Points on a hilly landscape, in no order, each with its height.
From any point a ball rolls to the lowest of the 2 points nearest to it. It stops when none of these is lower. Distance is the straight distance between rows; heights are no part of it.
Fiti height 56.0: [ 13   6  17   4  11   1  -1   0  23 -22  24  16   5  -4   1   6  25 -18
  14 -30   3]
rodir height 67.1: [  8 -11 -12  31  -8 -17 -13 -14 -11  -3   0  16 -16  13 -14 -12 -22  -7
  22  -5  12]
Simem height 88.9: [-15   9   0   2  20   6  14 -17   3  15   9 -30 -38  10  -1  17 -11  34
  -3  14  -6]
piz height 55.7: [ -6 -34   1   6  -4  -8  13 -10 -19 -11 -11  -4  18  -1  -8 -13 -48   8
  -8  16  35]
dof height 54.9: [-17   5   2   4 -23  -5   1 -39  20   4  18 -29   7   4   7  23  18  -4
  -6  24  31]
Kig height 9.2: [ -2 -13 -17  -4  12  -8  10  15  10   8  14   0  -6  -2  -3  -8   2  -5
 -23  -4 -14]
pese height 25.5: [  2  21  -3   1 -19   4 -16 -13 -24 -11  -4 -33 -48  18  -2  -3  14  20
  -2  12 -31]
zek height 81.1: [ 16  13 -11  -4  25   2   1  45 -32  10  -1  41   2   9  -3 -12 -12 -25
   4 -17 -23]
Gud height 38.1: [ -4  10 -19   4 -25  -7  -1  -6  -9 -22  -5  -5 -36  10  -9 -12  30  12
  -7  -1 -29]
vaf height 72.2: [ 12 -23  -9  36  -9 -15 -38  -2 -31   7 -19   7 -37  27 -22 -13 -30  -3
  31   3   8]
Vugum height 37.8: [  4  41  -2 -13 -19  19   9 -12  -5   9  -2  -9   1 -10  -8  12   2  -2
  50 -15  12]
zirap height 82.0: [ -5  -2  24 -30  -6  16  14   2   4  -5 -21 -11   7 -14   4   3   7  18
   5   1   3]
Sed height 83.8: [  2 -19 -10   7  32   3 -12  39 -14  18 -25  13 -22  12 -11 -19 -25   7
  -8   6 -26]
Kapa height 47.0: [-13  -6 -29   5 -24 -15   3 -14   5  -6   0  -7 -20   8 -11 -19  24   2
 -27  13 -10]
Biso height 75.3: [-14 -23 -13 -15  -8 -23  30  24 -17 -20  28   5  19   3  17 -15   4  -8
 -29 -15   8]
paru height 65.6: [-21  10  -9 -27 -23   2  34 -21  10   2  -5   2  13 -15  -2  16  31  15
  -5   3  -3]
dulo height 53.9: [ 34  18  20   3  19   4 -33  17  -2 -10  -1   3 -30  16  17  24   1  -6
  34   6 -30]
teno height 78.4: [-12  -4  39 -23   6  28   6  17  11 -14 -30  16   3 -20   6   0  26  14
   1  -8 -12]
bog height 28.1: [  5  -3 -19   3  26 -11   1  15   5   6  18   7 -32   7  -7  -5  14   3
 -12  -5 -38]
Zozuf height 73.5: [-10 -23   0 -13  10  -9  16  14 -10  16   6 -11  53  -7  21   6  -2  -6
 -37  19   9]
kufa height 40.9: [  6   1 -22  -4 -21 -19  -4  -8  11  14  49 -32  -2   5   4   9  10 -24
 -19   0  -8]
Basi height 82.7: [ -1   0  12  -2  31  25  -4   6  35  28 -17   8  34 -32   1  11 -11  -8
   0   3  19]
Nevas height 46.8: [-14  -9  32  12  -4   5   6 -26  18 -26  -8  18  33  -8   9   1  -5   4
  11 -12  57]
Niti height 53.4: [-20 -17  16   2 -10  -1  13 -27   5 -20   0   4  55  -7  18  14  12   0
  -5 -11  44]
Fomo height 74.0: [-14  -5  16 -18 -25  13   3  -4   8 -24 -35  22  11 -19  12  -7  43  14
  -9  -2 -11]
lumu height 42.9: [ 14  -9 -24   4  24 -15   8  18 -13  18  28   8   1   7 -15 -19 -32 -20
   0 -20  -1]
Rupe height 36.2: [-12  -3  21  20  -3  -4   1 -27  35 -23   4  39  11 -14   5   3  22  11
   2 -21  40]
muber height 27.1: [ 22  21   8   6  19  10 -30   5   3  15 -15 -16 -31  16   0   2   1  14
   2  19 -42]
rorab height 62.4: [ 38  14  21   3  29   4 -16  24   8 -21  24  19 -16  13  19  14  19 -15
  26 -15 -23]
fula height 38.0: [ -6   9 -17   7 -31   3   2 -21   4   7  -7   2  -1  -7 -14  -5 -10  -9
   2   7  14]
lam height 75.9: [  9 -18  -8  22  -6  -9 -35   4 -43   3 -34 -10 -45  36 -19 -19 -26   6
  11  19 -14]
Dap height 9.6: [  4  40   3  -1   5  20 -17  -5 -17   9 -18 -25 -45  23   2   4   0  29
   9  15 -25]
Mutu height 90.7: [ -2  15  15   1  14   8   3  -8  23   6   6 -17 -23  -5  -7  18  10  24
   8   5 -13]
Kini height 37.7: [ 15  15 -16   8   9  -4 -14   6  16   7  29 -10 -30   4  -1  14  22  -5
  -3  -4 -38]
gafe height 56.5: [  2  -7  36 -12  -3  24 -19  18 -14 -18 -29 -27 -10  -1  10 -19  -6  21
 -17  23 -16]
Fufi height 79.1: [  7  -2  12  -6  19  31 -11  19  21  10 -21  35  42 -27   7  -6 -10 -28
  -6  -9  18]
kek height 28.9: [ -5   9 -23   3 -15  -3  22 -34   6  22   9 -12  19 -13 -17   8 -14 -10
   8   9  30]
firod height 46.4: [ -1 -14  32  10  12  -2  13 -14  35 -29  16  21  16  -5   6  12  20  -4
   8 -33  29]
Mezap height 64.7: [  9  10  23 -15  -4  26  -2   9   2 -18 -16  17  26 -15   0  -7  -2 -11
  19 -20  11]
rigi height 87.1: [  8 -17 -14  17  49  -1  -8  33   3  20  -5  30  -8   6 -11  -8 -26  -9
  -2  -2 -20]
von height 79.4: [-11 -14   4  12  18   3  27  -4   3 -18  -5  21   6 -16  -6  -9 -16  17
   6 -16  15]
Gofub height 62.0: [-33   2 -15   0 -17  -6  25 -40  10   1 -16  16  23 -19   0  20  32  17
  -9  19  19]
ged height 49.6: [ -2   8  -1  -8 -29  -3   0 -16   7  -5  23 -29  -2   0   3  11  20  -9
  -8   4   8]
rerip height 61.0: [ -7 -10  34 -15   4   7   6 -24  26   8  12 -26  41  -4  10  32  21  -7
   2  14  32]
Mefos height 55.6: [ -7 -34  -9  19   8 -10  -4   3  18 -11   0  44  16  -5  -5 -21  -1 -21
 -20 -21  25]
Fek height 29.3: [  7  -4 -24  -1  -6 -18  10  17 -12   4  30  -4  -2   6  -5 -14  -5 -19
  -9 -23 -12]
gib height 56.6: [  0   9  10 -10 -23  18  -2   4 -13 -12 -24   0  26 -18  -1 -21 -17  -3
   4   0  19]
fus height 47.3: [  7  31 -18 -10 -10  -4  26 -11 -20   1  18 -12  -4  -7 -15   9 -16   1
  33 -22   0]
toge height 64.9: [ -9 -12  17 -25  -9  -7  13  -2  11   7  12 -13  46  -2  20  25  35 -11
 -23   8  18]
Mut height 17.4: [  0  17 -16 -21  -5   2  13 -11  11  25  15 -30  22 -15  -5  14  -9 -15
   4   6  12]
dipuv height 46.9: [  8  10 -25   8 -29  -3 -20 -13 -11   9   4 -16 -14   7 -14 -16  -6 -18
   3   6   1]
sopi height 84.9: [-17   9  18 -18  -8  10  22  -5  -9 -11  -6 -31 -17   2  -6   1  -8  28
  12   6  -1]
vobin height 56.9: [ 14  19 -10 -10   5   2  23  16 -28  -5  -3   3   8  -7 -10  -7 -25   9
  25 -23  -5]
riku height 87.2: [-20  13  19 -15  25  18  31 -12 -11   9   9 -42 -30   9  -4   8 -29  41
  14   6   1]
vuga height 58.2: [-12   9  21 -19 -14   9   3 -27  33  21  11 -30  14  -4   3  35  32  -4
   1  23  21]
Pupav height 38.9: [-16  -7  -1 -10 -23   1 -10   3 -14  -2 -28 -17   8  -1   8 -11  -1   8
 -31  36  -4]
tuz height 79.9: [ 18  24   6  17  -5  10 -30   6   9   7 -27  22 -10   0  -4  -1  19   0
  18   7 -16]
Lodel height 85.9: [  5 -10   9   7  42  15   1  29  14  18 -22  24  10 -14   2  -3 -11   1
  -9  -1 -12]
mamos height 65.3: [ 19  12   0  22  17  -4 -16  13  19  -5  11  36  -8   6   7   5  14 -22
  17 -20 -15]
pebe height 77.0: [-19 -22  -8 -17  -5 -28  21  22 -22   2  14  -8  31   1  20  -3   4  -8
 -45  10   0]
Nopi height 28.8: [ -7 -10 -32  -7  -7 -24   8  14  10  13  29 -12   0   5   8  -2  21 -25
 -41   5 -18]
gepeg height 47.6: [ 22 -19 -21  23 -11 -30 -37  -8 -31  -1  28  -8 -49  34  -7  -1 -18 -19
  18  -4 -19]
Daka height 69.7: [-13  21  -3 -14 -19   8  10 -13  16  -7 -23  15  -8 -11   0  -2  30  15
  -3  -2 -14]
buf height 88.3: [ 15  37  17  11  13  10 -21  -8  26  23   1  -9 -28  -3   0  30   7   8
  27   4 -13]
pirag height 74.2: [ -3  25   6   6 -14  12   1  -9   8  -5 -22  20 -10 -13  -5   1  10  14
  26  -7   0]
pogas height 74.1: [ 20  25  -9 -14  14   1  -1  49 -33  21  -2   0   1   3   4 -16 -24 -13
  10  -9 -26]
sige height 85.0: [ -3 -16  24  10  35   8   0  -8  51  14   3   4  30 -20   8  15   2  -4
  -6   0  25]
Vikog height 59.9: [ 19  13 -15  21  10  -9  -1 -14 -26  16   8   2 -20  11 -18  10 -49   0
  41  -2  11]
les height 52.8: [ 14  -4 -22  10  23 -15   2   2  -6  21  17  -9 -16  12 -13   4 -39  -1
  19  -6 -12]
sema height 82.1: [-10 -13  24 -13  23  24   7  24  15  -1 -37  35  11 -29   5  -5   2  14
  -5  -6 -10]
Dati height 69.3: [ -6  -4  16 -24 -14 -14   9  16 -10  27  14 -28  57  -1  26  10   7 -18
 -24   9  13]
big height 47.1: [-21  -6 -18 -17 -26  -5   6  -3   2   7 -14 -15  26 -14  14   5  18   2
 -28  30   3]
Tireb height 66.7: [ -1 -27 -11  13   4 -21  14  -7 -17 -24  29   0 -14  14  -7 -19 -23   2
  -3 -19  12]
fepet height 84.8: [ 16  47   6  16  10   6 -38  -3  18  19 -20  28 -27   0  -3  20  14  10
  31  13 -15]
bet height 58.5: [-29 -18  -2   6 -14  -9  23 -30   0 -15 -10  10  39  -9  10  12  17  16
 -20  15  27]
dag height 48.2: [-11 -16  32 -28 -22  25  -9  14 -21 -10 -32 -20  19 -13  22 -12   3  15
 -26  32  -3]
kidi height 52.9: [-19 -17 -37  -7 -30 -26   2 -14   0   1  -3  -6  13   4   2  -4  22  -3
 -42  22  -4]
buko height 61.5: [ -8 -46 -18  12  -6 -13  11   1 -18 -13  -3  13   2   9 -12 -27 -34  -5
  -5 -13  26]
safik height 66.3: [ 13  15   2 -13  -1   1   3  32 -28 -10  -7   1  -4  12   5 -14 -13   1
   0 -16 -21]
zat height 79.8: [  7 -12  -2  16   8   1 -22  19 -28  -3 -28  -5 -20  15 -10 -24 -38  11
   1  10 -14]
vog height 71.2: [ -9 -31 -21   7  11 -22  26   7   3 -23  28  10   8   5  -4 -16  -7  -4
 -24 -23  14]
Sano height 54.7: [ 12  -9 -31  18 -25 -23 -26  -6 -24  10  18  -9 -29  24 -21 -16  -8 -21
   5  -5 -13]
Ruv height 29.2: [ -6  34   2 -20  -9  10  20 -21  20  21  11 -19   6 -15  -9  25   7  -3
  28  -8  17]
Rer height 47.2: [-14 -18  -2  17   5  -5  16 -14  23 -14  -5  57  22 -12   2  -7  12   1
 -13 -24  32]
Vule height 22.9: [ 23  13   1  12   8   0 -34 -15  10   5  37 -16 -42  17   4  19   7  -6
  10   4 -27]
nom height 63.1: [  3   1  43  -4  12  18 -17  17   6 -23 -11 -26 -14   6   9  -5   4  14
  10   9 -11]
sozo height 73.2: [ 13   5   0  -2  16  17  -8  29   3  -2  -7  37  26  -9   2 -10   2 -27
   8 -15   1]
relo height 42.0: [ 32  13   1   9  11   0 -40  23 -14  -6  -1  -9 -28  22   9  -3  11   0
   8  14 -38]
Povo height 75.5: [-22 -25  -9   1  13 -11  44  -9   4 -21   3  10  20  -7   3  -2  -7  17
 -16 -15  12]
Mise height 48.7: [-16 -15  -4  -3 -30   6   2  -8 -19 -14 -21  -4  32  -4   3 -25 -22   2
 -15  17  29]
lazo height 37.4: [ 26   3  -3  20  -7 -14 -38 -11 -19  -1  40 -18 -49  24  -6  11 -14  -3
   3   2 -21]

For each start below, name the point where the ball stops.
pebe => Kig
pogas => Mut
Basi => Mise
sige => Kig
paru => Rupe
Biso => Mise
Povo => Mise
